Points, in no order, along strands that fork and pass close to each other.
(in the rows, 128 means zero)
Two points are linked if the straight distance between their rows is under 118. Some points are linked to none.
K_331: [146 156  99 148 125 160 102 139 145 158 161  74 109 167 172 136 152 136
 143 118  86 145 137]
K_253: [121 106 153 145 135 137 143 136 102 111 122 178 161  95 135 185  90 122
 111 156 102  92  86]
K_600: [ 98 124 114 166 144 143 173 137  92 119 112 156 185 115 155 182 108 116
 163 156  77 106 130]
K_901: [190 143 166 129 175 104 148 134 191 147  98 128 142 120  90  61 156 120
  49 140 160 141 100]
K_442: [112 130 104 102  99 120  99 147 101 162 136 116 145  95 117 107 117  81
 185 140 113 154 150]
K_945: [156 114 140 108 144  96 133 154  67 185 133 160 136 146 153 117 149 104
  69 174  88 149  86]
K_382: [131 168 164 118 170  84 145 136 138 149 174 133 149  95 108 112 135 164
 101 121 130 109 124]
K_84: [172  97 126  84 160 147 137 142  70 157  86 133 109 140 149 166 145 128
 150 157 122 161 131]
K_543: [ 80 130 132 186 151 116 146 118 144  96 125 154 179 141 114 112 134  77
 135 118 116 136 121]
K_65: [133 168 116 185 162 114  95 116 157 143 174 104 116 156 136  92 106 119
 144 130 178 117 128]
K_733: [ 91 133 141 190 153  89 172 141 111 128 166 181 183 145 134 117 101  84
 144 119 103  99  96]
K_700: [124 158 103 167  93 143  95 117 116 138 182 162  94 143 176 174 182 159
 173 148 143  91 136]
K_251: [148 112 112  68  75 141 107 116 136 121 145 123 103 128 117  79 124 147
 123 113 189 130 130]
K_257: [118 154 175 171 154 103 176 113 178 146 157 179 149  68 109 107 139 111
 157 129  93 158 116]
K_201: [136 124  66 152  99 156 156 109 154 136 131 116 159  99 100 141 157 148
 185 139 180 143 147]
K_766: [156  95 133  66  77 146  81 132 105 123 109  74  78 115  86 145 127 172
 164 121 133 134 177]
K_282: [161 127 185 174 182 117 149 146  94 129 114 165 127 120 135 179 115 113
  81 166 101 100  79]
K_204: [ 65 121 134 148  73 131 115 105 147 106 178 177 120  94 112 111 137  89
 171 121 142 121 123]
K_184: [176  65 129  66  93 119 114 113 109 145 102  58  67 174 111 148 136 187
 146 142 223 112 156]
K_159: [ 78 130 107 172 135  79 158 135  93 136 162 136 181 129 148 131  66 128
 131 119 126  56  91]
K_560: [137  76 101  86  63 144 151 117 120 130  71 110 156  83  98 111 100 124
 137 121 124 165 122]
K_477: [161 113 164  70 128 149 105 151 167 144  87  38  90 155 122 173 143 190
  99 142 125 145 160]
K_409: [149 155 109 139 131 165  99 158  80 135 166  88  99 158 173 159 118 141
 170 109  86 112 168]
K_618: [ 73 135 129 157  86 152 126 105 114  69 167 179 116 163 159 104 110 100
 166  67  97 125 115]
K_650: [164 136 148 158 143 114 139 141  96 182 155 128 129 137 122 165 132 114
  93 184  92 124  94]
K_726: [119 130 113  97  76 125 153 115 104 132 160 192 111 107 148 175 170 178
 113 136 127  87 103]
K_866: [169 104 109  85 153 117 105 119 106 161 133  56  72 185 154 155 134 190
 139 146 189 112 165]
K_5: [117 152  78 165  91 126 152 121 105 153 152 132 139 134 164 177 172 159
 166 140 113 103 129]
K_317: [103 106 139 114  89 154  70 133 127  87  95 125 124 154 132  96 101  58
 123 109 127 170 145]
K_921: [154 155 133 140 211 107 171 122 150 112 124 194 151 136 127 127 163 117
 111 101 132 102 140]
K_654: [117 155 107 157 118 143  62 122 127  94 155 153 104 161 163 151 162 103
 150 141 145 105 140]
K_575: [123 158  64 145 179 142 119 125 119 114 131 102 145 151 147 139 121 128
 195  86 151 104 174]
K_457: [138 136  74 141 159 156 142 118 136 124  97  98 162 120 112 122 115 127
 178  92 112 152 164]
K_449: [136 124 158 132 155  71 142 108  98 149 142 172 152 122 131  64  95  87
  98 122 127 130  85]
K_816: [116 113 127  82 167 125 131 143  91  88  86 154 138 113 133 164 102 137
 110 110 128 103 144]
K_948: [122  95 112  69  34 134 170  92 121 126 128 153 131  82 102 106 116 149
 113 128 118 152  84]
K_209: [157 109  96  85  65 149  93 147 129 131  84  64  91 156 176  46  91 114
 141  92  91 158 129]
K_433: [154  87 145  48  87 142 128 147 126 144  84  84  75  95  89 159 175 166
 139 158 152 154 169]
K_233: [113 133 103 156 136 159 117 117 108  87 143 185 120 164 176 135 147  84
 152 104 100 139 138]
K_405: [132 131 117 119  94 167 112 102 158 108 124 104  79 118 132  91  80 156
 147  63 124 143 144]
K_239: [107 128 159  67 158 130  99 158 131 118 114 101 116 110  88 165 147 145
  96 150 141 120 159]
K_801: [106 142  70 157 134 136 164 146  91 151 125 107 190 143 138 188 138 152
 152 153 103  91 135]
K_613: [124 128 153 138 116 118  72 140 147 112 153 123 104 165 139 149 141 125
  52 155 189 106 108]
K_75: [142 151 141 160 151 125 156 133 174 156 124 101 136 101 109 166 147 153
 112 143  89 151 132]
K_804: [159 148 145 130 179 143 123 148 103 117 136 111  71 158 171 180 135 154
 131 125 104 127 167]
K_4: [131 103  93  61  82 120 136 117  83 106 131 149 133 119 111 160 144 187
 113 135 169  82 126]
K_550: [177 122 149 128 102 147  80 152 110 161 133 137  88 136 163 114 164  83
 127 181  91 188 102]
K_240: [147 169 150 164 186  97 161 137 163 139 134 177 153 144  94 110 183 125
  60 108  89  98 108]
K_471: [166  90 147 133 169 168 136  94 118 108  59 134 108 113 135 164  84  98
 130 144 158 166 128]
K_598: [149  98 131 106 170  88 193 125 111 131  93 166 179  85  84 119 110 113
 104 144 154 152 103]
K_383: [ 99 146 152 154 183  98 122 156 101 139 146 139 165 169 126  59 142  56
 127 107  68 151 128]
K_200: [119 107 106 114 153  98 146 123 124 112 117 134 174  81 100 135 109 118
 126 140 200 122 129]
K_482: [ 99 117 149 123 123 118 116 106 171  76 160 130 115 144 129 112 132 147
  67 116 208 110 112]
K_480: [189 113 147 129 184  93 150 139 142 166  77  97 145 117 105  82 122 116
  98 153 156 153 111]
K_170: [128 154 153 146 183 118  82 105 165 107 153 113 102 147 134  68 107 113
 113  79 149 131 135]
K_376: [ 50 134 158 164  78 122 125 139 140  95 141 147 122 139 116 139 127 107
  70 122  99 116 101]
K_197: [101 113  82 184  65 153 121 107 104 131 138  97 153 126 131 150  73 116
 165 134 121 111 117]
K_587: [132 110 108 116  33 142 157  76 111 154 177 181 125  93 117 134 152 166
 136 148 129 123  80]
K_584: [104 150  95 130 163 141 158 124 116 116 113 141 146  95 143  98 105 123
 168  75  51 140 153]
K_890: [158 132 154 140 225 128  99 150 121  99 104 116 131 134 106 134  88  83
 137 117 105 125 170]
K_636: [ 94 110  70 134 110 150 130 120 158 117 116 101 160 141 113 159 147 155
 135 141 178  87 137]
K_202: [157 137 113 103  76 137 113  98 128 144 150 169  84  97 150  70 168 112
 165 126 146 171 114]
K_642: [140 136 140 153 146 108  79 123 128 164 148  98 108 172 142 137 110 148
  96 154 163 103 113]
K_238: [119 130 139 178 125 172  81 119 187 124 120  64 132 180 151 119 106 106
 116 131 139 142 135]
K_58: [ 90 170 153 166 137  97 153 144 169 143 142 102 164 115  85 115 162 130
  91 160  69 166 103]
K_366: [138 151 170 134 145  65 140 128 132 159 154 112 101 133 110  26 112 103
  82 114 124 138  76]
K_856: [163 152 159 153 110 130 116 142 127 178 144 122  84 127 149 135 144 139
  87 177  70 167  76]
K_275: [124 145 112 125 113  93 149 106 134 122 196 220 140  88 162 140 149 154
 196 137 146  62 117]
K_16: [107 128 135 121 104  85 144 112 113 171 164 138 158  79 124 138  87 137
 131 167 135 124  84]
K_535: [110 151 143 103 139  84 177 118 169 142 140 165 154 127 120  64 174 138
  60 129 138 152  95]
K_643: [ 99 103  86 108  68 145 119 118  93 107 132 135 145  94 104 147  84 128
 175 108 123 107 140]
K_506: [156 116 173 123 124 157 104 121 140 124 125 114  56 112 127 179 125 152
 140 144 162 152 138]
K_702: [116 155 123 100 148 127 141 139 136 137 115 123 138 118 126  82 121 136
 116 104  79 147 122]
K_754: [ 31 117 133 184 109 122 136 131 157 114 113 130 168 161 111  70 130  85
 113 101 138 159 117]
K_984: [144 101 123  76 151 132 155 119  68 129  88 163 143  82 137 170 119 137
 160 137 128 136 135]
K_102: [146  76  95  97  50 159 124 123 130 120  64  89 121 115 138  75  84 103
 158 105  85 176 121]
K_438: [ 69 121 138 126 120 106  95 154 132 109  99  99 153 170 130  53 114  67
 103 107 108 161 125]
K_500: [ 50 132 116 110  67 108 118 132 122 125 156 151 133 150 123 100 151 133
  87 116 102 125 118]
K_680: [135 134 127 161 150 153 178  95 145 101 106 169 141  89 137 153 117 133
 164 118 138 113 112]
K_602: [169 108 148 132 165 165 124 112 149  97 104 158  95 135 138 166 144 128
 123 139 186 148 134]
K_977: [171 144 163 196 201 170 134 143 120 116 127 123  91 148 152 193 114 128
 129 134  97  97 153]
K_719: [145 127 125 120 113 149 105 122 126 109 156 129  70 127 138 187 160 172
 168 136 169 102 153]
K_942: [114 150 108 132  75 174  94 139 143 127 124  79 118 140 132 157 147 154
 140 112  74 156 161]
K_41: [187 121 126  94 125 142  86 161 144 151  87  74  88 151 193  44 116  96
 129 134  80 166 139]
K_492: [112 130  78  87 114 131 143 117  87  99 143 140 143 135 132 144 131 189
 136  77 136  68 141]
K_931: [ 51 122 154  83 121  52 150 131 124 128 179 183 157 112 112  62 122 129
 135  72 115 108 128]
K_53: [135 159 145 201 193  83 191 125 164 130 130 174 179  74  87 116 128 100
 157 113 114 108 119]
K_98: [157 122 126  77 115 130 114 111 151 147 112  64  95 108 131  84  91 164
 132 105 151 139 132]
K_872: [124 131 157 125 129  93 168 111 146 170 163 173 151  46 103 122 134 140
 160 165 115 151  86]
K_287: [135 176 142 199 194 106 158 146 131 132 152 119 167 103 111 120 124 109
 153 112  68 102 142]
K_671: [126 120 105 182  86 145 123 103 160 145 136  98 135  91 126 156 116 121
 160 160 149 153 120]
K_393: [111 104 136 159 148 165  99 144 127  88  68 107 154 168 137 130  94  47
 126 130 114 170 155]
K_873: [168 156 135 132 174  92 171 144 160 169 127 162 169 136  90  79 190 120
  82 151 120 153 102]
K_577: [ 95 141 168 155 136 101 127 141 184 115 129  96 164 119  89 105 138 119
  62 147 137 128 109]
K_888: [171 108 125 101 160  84 156 117  88 159 104 136 154 119 123  87  91  93
 119 148 152 141 100]
K_424: [110 143  99 106  79 159  62 137 131 111 130  68 111 180 139 121 138 153
 129  82 112 118 175]
K_432: [137 117 125  89  85 151  54 145 121 115 107  53  87 167 114 140  94 142
 133 121 150 114 174]
K_95: [104 155  76 130 101 152 127 105 126 100 139 134 119 138 143 120 126 158
 185  70 140  94 171]
K_12: [184 150 167 155 219 149 122 154 152 132 102 108 104 132  98 171 128 117
 139 141 115 131 183]
K_870: [137 135 174 153 173 120  93 165 127 121 121  94 119 142 119 117  84  78
  81 126  83 134 147]
K_399: [170 102 129  92 132 156 149 110 117 135  79 143  97 144 154 162 168 145
 105 167 179 156 121]
K_300: [111 144 147 112 134  95  94 125 162 140 159 104 113 125 121  37 121 110
  95 125 162 137 121]
K_428: [167  98 146 140 150 135  94 136 123 167 126  52  88 206 170 169 115 161
 115 165 172 109 132]
K_196: [ 60 138 164 175  98 139 154 118 144  70 142 170 113 159 148 101 115 111
 100  76 127  96  91]
K_879: [ 88 137 127  91 120  82 149 131 112 146 171 189 161 135 129  82 170 129
 102 101 123 145 101]
K_231: [ 87 108 100 135  80  96 167 125  81 161 160 120 165 135 139 119  86 130
 112 134 117 105  69]
K_305: [ 89 147 137 125 161 113 120 167 152 122 124 105 147  92  97 183 164 157
 136 130 131 104 180]
K_223: [189  66 141  96  64 157  97 113 128 138 112 105  57 155 120 138 139 147
 166 167 208 140 141]
K_782: [119 130 135 115 114 150 117 154 102 141 133 138 134 109 133 202 165 125
 130 156  82 139 148]
K_155: [148  89 140  77 135 139 148 151 133 153  81  54  94 120 101 201 130 186
 149 153 138 138 177]
K_391: [ 54 113 119 119 139 122 122 142 125  65  99 145 174 118 109 153 120 118
 105 110 102  80 136]
K_876: [116 166 114 141 203 123 157 152 142  98 108 160 174  96 112 155 160 158
 138 118 126  86 161]
K_925: [144 109 103  95  99 153  77 110 113  97 118 112  98 164 129 122  83 114
 111 120 186 120 135]
K_755: [ 93 118 162 134  63 150  98 125 125  99 148 150 123 111 110 124 116  73
 135 128 124 173 121]
K_739: [112 131  65 137  92 165 140  88 155  81 130 129 130 145 137 138 147 175
 152 102 199  77 156]
K_679: [105 140 123 123  85 129 129 124 137  82 185 217 122 112 140 133 142 118
 196 110 132  96 140]
K_261: [178 166 148 172 206 115 173 152 126 164 126 114 137  98 103 154 131 137
 123 136  70 110 125]
K_377: [155  75 109 127 128 172 109 111 121 113  48 106 141 167 142 137  78  73
 120 144 143 166 128]
K_760: [144 139 117 101 115 149 143 117 133 143 110 149 106 131 144 132 144 158
 100 118 124 153 101]
K_802: [164 146 133  58 145 108 144 136 142 150 113 141 106 118 122 116 184 176
  66 142 134 158 114]

Follow the links from the first point to the second, and from the first to the third. Name the last point that the two ways share.
K_223 / K_391 / K_876 -> K_873
K_870 / K_477 / K_405 -> K_432
K_428 / K_760 / K_876 -> K_873
K_209 / K_754 / K_391 -> K_399
K_879 / K_755 / K_550 -> K_700
K_802 / K_376 / K_261 -> K_602

A fork is a point with three links. Follow the links from the first point to the second and name the forks in between, in order.
K_890 / K_766 -> K_432
K_636 / K_984 -> K_95 > K_760 > K_399
K_75 / K_457 -> K_317 > K_602 > K_399 > K_760
K_500 / K_945 -> K_700 > K_650
K_84 / K_201 -> K_399 > K_760 > K_95
K_317 / K_636 -> K_602 > K_399 > K_760 > K_95
K_5 / K_931 -> K_700 > K_879
K_233 / K_449 -> K_879 > K_873 > K_888
K_438 / K_492 -> K_317 > K_602 > K_399 > K_760 > K_95
K_671 / K_231 -> K_95 > K_760 > K_399 > K_602 > K_317

A fork is a point with three links, a tip a point with one. Leave the first point through the second and follow the links. Name the first fork or tip that comes.
K_733 / K_159 -> K_577
K_870 / K_890 -> K_432
K_577 / K_58 -> K_317
K_41 / K_209 -> K_95
